Points on a hilly landscape, in no order, each with its height.
A ball rolls from a point to whichever of its 2 nearest points has the largest drop for the distance, and stops where none of them is lower. Distance is the straight distance between rows; heights are no part of it.
Dekez h=627: [ 55 147 163 139 137 124  93 145  86  86 139 119 125 120 112 176 143 155
 168  80  94 130 144 157 103]
bezo h=265: [118  94 153 127 149 172 125 128 125 145 113 123  79  98 177 117 109 131
 117 221 103 142 111  86 136]
lin h=250: [ 64 153 114  97 113 204 105 184 157 106 124 156 142  77 127 206 147 122
 140 158 118 125 165 117 120]
Lada h=839: [133 146 136 134 157 191 123 189 177 155  76 169  89  81 144 148 145 123
 110 121 142 142 148 110 133]
lub h=658: [ 73 158 150  94 114  88  90 157 102 124 153 138 128 112 102 155 126 134
 189 111 111 131 158 166 120]
dol h=459: [104 153  97 102 101  98 128 112 108 124 141 113 164 121  92 122 108 106
 153 155 115 120 120 133 127]
getu h=259: [134 134 117 128 178  61 147 109 123 122 149 134 155 137  84  96  70 109
 152 167 134 129 158  94 173]
befer h=731: [106 111  92 113 113 190 114 140 162 127 110 113 123  73 152 147 154  89
  87 161 105 145 121 131 113]
vunef h=708: [156 116  64 141 163 110 182 121 157 112 148 126 157 169 123  82 104  96
 111  85 207 118 126 111 159]
tafo h=532: [140  73 204 166 121 117 102 147 122 140 176 147  90 169 161 138 124 178
  73 115 137 146 143 145 126]
sode h=499: [143  79 186 160 139 101 105 168 127 107 160 131 116 156 172 134 110 168
 111  97 125 127 161 149 161]
gegun h=508: [124 115 166 142 140 116 133 109 107 135 117 132  93 135 103  93 105 178
 170 153 136 113 120 108 114]
reme h=412: [117 136 108  76 102 105 144  67  70 137 163 137 138 144 101  95 100  79
 148 171 128 131 118 122 109]
Vadu h=559: [131 112 181 193 134 164 101 140 131 153 173 141  88 182 136 156 158 174
  49 109 124 129 120 139 118]
sigi h=800: [136 168  66 136 134 133 162 134 156 136 125 124 155 130 143 130 160  56
  72  75 149 132 134 146  95]
fiva h=816: [170 146  99 136 138 107 157 125 174 181 139 151 121 160 137 127 163  79
  29 102 151 130 136 133 103]
Lotal h=755: [160 154  70 126 135  46 150 159 172 104 170 130 184 172 130 134 121 104
 102  55 145 146 135 155 156]
Sos h=825: [164 121 140 149 136 132 136 140 193 181 116 161  84 133 144 127 174 112
  38 112 134 150 156 123 112]
Makod h=722: [152 156  63 116 158  61 154 149 152  95 140 122 192 162 100 120 123 124
 154  33 140 134 119 153 162]
sudid h=813: [103 144 169 149 108 155 119 116  72  94 157 115 144 114 127 176 112 199
 180 178  87 114 102 126 141]
foge h=833: [145 108 150 129 151 151 125 160 177 157  69 137  83  96 150 119 154 110
  93 134 118 172 137 133 110]
lup h=454: [178 113  80 118 120  94 164 100 154 150  87 111 142 155 141  78 142 107
  93  92 149 140  87 136  94]
kib h=301: [ 73 141 122 116  97 177  96 193 155  56 133 121 177 111 150 200 159 162
 150 140 109 111 158 133 122]
lif h=336: [137 104 131  75 123 115 122 135 111 170  93 151 105 143 133 103 152  61
 125  80 165 140 135 154  78]
dazib h=402: [162 106 162 212 144 179 117 130 104  99 133  98 111 144 169 147 134 202
 101  90 123 102 106 137 154]
nebi h=255: [ 95 169 118  74 149 113 115 154 107 156 119 156 130 103  98 151 132  52
 151  98 148 152 164 137 111]
mefi h=758: [121 158  80 112 142 168 146  81 120 160 116 135 121 116 129 107 125  33
 127 177 176 119 119  84 126]
vifom h=145: [144  96 106 105 168  55 148 129 147 136 128 156 148 162  81  82  69 150
 171 107 139 131 138 103 170]
legak h=426: [119 114 132  93 118  57 123 183 165 144 109 118 158 107 127 142 101 116
 128 125 119 158 144 146 134]
marol h=631: [131 106 143 140  84 172 120 161 126 116 103 100 138 111 159 164 127 183
 120 136  97 139  68 166 103]
vani h=502: [131 153 102 121  94 124 137 111 130 111 116  97 152 108  93 123 130 166
 159 148 118  88 103 114 115]
kilu h=577: [149 118 130 144 139 100 130  94 127 127 117 130 103 143  66  71 117 209
 191 104 140 104  93 103 124]
Kebed h=785: [ 88 154 126 126  94 164 125  93 123 122 170 133 154  93 147 163  90 125
 128 211 110  98 158  82 147]
fiz h=582: [121 110 159 172 108 199 103 153 134 139 164 142  91 147 144 167 164 154
  56 125 111 152 101 185 104]
zoput h=390: [182  90  90 115 149  68 173  96 156 133  79 113 128 165 125  66 111 114
 115 112 133 127  85 108 135]
saz h=388: [122 141 131 119 154  45 125 187 161 119 119 122 167 110 110 155  76 135
 146 141 108 142 148 114 166]
voso h=460: [142  78 151 117 106  70 115 177 157 131 135 128 139 132 168 124 112 147
 105 112 123 148 155 161 140]
tuz h=230: [ 98 125 131 130 125 129 101 156 125  73 104  85 180 104 142 185 183 116
 127 103  67 135 128 162 113]
nol h=556: [141 153 116 183 144 154 142 108 123  92 102  92 130 117 110 106 141 179
 159 105 125  64 104 102 134]
goti h=299: [153 134 141  98 106 100 173  86 131 162 142 172 134 148  72  99  79 110
 168 203 170 149 148 115 135]
kodun h=479: [ 98 168 139 127 116 227 109  69 107 136 133 153  82 102 140 152 163 123
 126 187  81 147 113 100 115]
nug h=721: [139  67 150 111 113  95 123 108  95 118 158 130 119 183 149  81 139 109
 101  81 138 129 128 164 107]
Ros h=680: [ 87 149 168  80 102 116 116 156 113 153 119 141 130  91  95 169 123 160
 173 145 108 144 135 152  97]
Ritup h=431: [124  96 156 104 113 173 105 118 117 156  71 115  58 127 144 110 163 107
 132 167 119 182  78 131 103]
sop h=202: [ 67 166 119  90 124 168  85 163 136 140 132 152 130  86 117 176 143  68
 141 125 133 132 180 129 133]
Vaso h=437: [129 112 164 142 159 107 135  66  76 126 151 156 106 151  86  70 101 135
 174 176 134 112 164 107 129]
sopiz h=370: [111 100 136  57  80  93 113 131 105 163 104 119 117 122 124 112 129  94
 143 126 145 151 109 156  84]
lebo h=456: [109 150 131 116 136 216  91 115 113 149  86 144  50  94 126 141 184  95
 130 175  99 168 100 111 119]
futuf h=362: [136 128 139  98 113 119 152  39  72 146 149 165 111 146 111  97 104  89
 170 182 140 141 169 126 120]
kodi h=748: [144 176  90 115 139 141 154 117 131 172  96 147 115 122  88 120 113  62
 140 146 199 123 128  84 127]
norir h=334: [136 143 116 126 168  64 125 145 135  97 152 118 178 122 101 142  84 121
 160 146  97 106 150 112 194]
Fuluk h=683: [157 122  97 113 134  66 135 125 130  98 131 119 163 148 103 112 137 165
 160  23 118 121 118 159 152]
fumu h=846: [108 158 146 107 129 143 124 205 167 148 100 160 125  78 121 160 112 147
 143 120 153 120 168 119 132]
famug h=780: [131 155  94 113 103  94 144 156 172 125 150 117 176 142 138 132 120  73
  96  81 168 134 142 162 137]
gedok h=305: [119 139 109 129  99 128  99 161 139  50 131  76 196 126 154 178 162 133
 150 111  90  87 135 146 141]
duzag h=606: [124  82 159 160  95 197 100 159 128 101 142 116 135 127 168 179 146 170
  86 129  85 166  91 185 122]
fetem h=661: [140 101 139 149 100 139 111 124 118 119 103  73 124 120 162 119 152 152
 123 119 116 130  73 155 109]
laga h=614: [168 121 105 187 168 116 153 115 151 118 104 120 117 138 134  80 127 163
 120  87 149  88 120  87 143]
Biver h=550: [ 77 116 140 138 140 171 102  88  61 123 147 117  88 133 141 114 140 112
 160 127 144 113 123 119 107]
nalom h=321: [125  93 173 169 141 178 119 128 108 125  95 101  78 127 168  97 111 166
 142 180 119 130  64  86 131]
lek h=337: [197 127 153 184 145 131 118 115 117 109 158 107 122 163 150 149 166 195
  75  75 115  82 119 145 167]
dova h=716: [123  87 115 144 126 163 112 123 131 129 132 101 122 114 180 104 138  84
  86 148 128 119 138 119 133]
sozi h=831: [119 159 173 171 131 161 137  90  72 113 128 114 115 118 115 154 121 199
 164 174  75 124  75 128 104]
gen h=692: [148  78 134 140 133 121 124 104 104 123 118 105 112 133 166  83 139 123
 114 105 120 125 108 139 120]
Lani h=386: [136  96 158 200 140 187 124 134  99 101 111  97 106 131 166 135 103 199
 148 140 117 110  75 117 154]
kugi h=773: [ 93 163  76 124 125 172 135  73 108 124 165 122 154 110 133 139 102  69
 117 188 131 111 146  76 146]
posu h=513: [ 88 145 143 130 115 173 117  61  75 131 144 122 103 106 131 125 145 115
 143 172  98 119 109 112  95]
Nik h=286: [137 133 150 123 138 151 140 128 142 176  90 138  88  99 131 116 111 127
 136 213 123 139 131  85 134]
Lapa h=797: [ 89 154 165 137 113 176 115 100  95  95 181 146 143 103 143 167 110 177
 146 195  88 106 161 101 142]
ser h=740: [109 135  89 110  73 202 129 121 157 124 109 110 124  81 156 145 138 129
 118 191 104 122  94 105 120]
zerit h=857: [104 185 103 120 118 119 144 177 186 124  97 131 168  98  82 176 125 125
 149 101 146 116 152 119 115]
Dibi h=297: [181  53  94 122 167  63 169 108 149 133 113 131 137 181 115  72 107 154
 136  76 140 134 110 110 156]
rifib h=246: [155 139 142 169 162 100 118 138 139  94 150 109 155 149 145 166 170 146
  84  58  92 109 163 151 142]
pab h=733: [133 139  82 124 173 108 165 131 143 140 121 140 135 143 108 100  99  71
 123 114 209 122 129  94 138]
rotod h=335: [150 168  98 134 152  97 189  88 129 137 151 150 160 121  69 107  79 104
 144 193 152 157 146 107 155]
zal h=750: [190 100 113 100 103  60 128 113 110 128 181 118 146 191 151 103 146 121
  67  84 122 126 105 174 126]
gutuk h=252: [162 155 151 107 100 128 151 110 137 182 103 174  96 115  99 116 102 131
 161 212 164 142 148  95 130]
kibi h=590: [ 74 121 166 160 151 145 109 148  99 113 136 125  97 131 139 135 129 141
 148  82 146 119 149 134 123]
Pifo h=401: [131 106 139  81  76 123 110  97 116 159  92 109  94 126 131  95 138 109
 145 166 133 144  85 134  79]
Mutun h=695: [114 181 157  90  89 124 122 142 123 161 138 178 135  87  93 169 107 139
 164 179 126 142 181 137 130]
Nobun h=138: [105 129 127 152 152 143 119 153 152  97 107 117 148 103 139 158 166 121
  99  80 101 130 149 155 115]
met h=304: [125 137 111  83 149  87 148 151 131 157 102 163 126 140 121 121 138  62
 118  55 170 159 154 156  99]
Rinis h=665: [185 111 101 164 158 102 152 105 129 111 160 125 140 172 144  75 124 130
  90  80 155  78 150 120 176]
tufon h=774: [157 126 112 128  87  99 114 139 141 119 184 103 163 164 156 115 149 109
  71 108 129 106 128 165 138]
gol h=633: [130 124 115 124 147  87 121 113 116 118 132 125 139 148  61  80 124 205
 201  54 126 106 112 131 143]

Two balls start at each pair of points below. Name the first point that both come to, or write -.
zal and sopiz: -
kugi and famug: futuf
Ros and sozi: posu

For each start below, name the point where the ball stops.
tufon: getu
duzag: getu
ser: sop
foge: futuf
posu: sop
Lapa: futuf
Lotal: futuf
Rinis: futuf

Call two points neighbours if one is among the 2 nearest of the other. Go from one point of each pair to the other, from neighbour to neighbour, staying as low as possible. Name the highest point that can't be avoided.
vifom and Nobun: dazib
gutuk and futuf: famug
gutuk and bezo: Nik
getu and gutuk: rotod
Nobun and sop: gedok
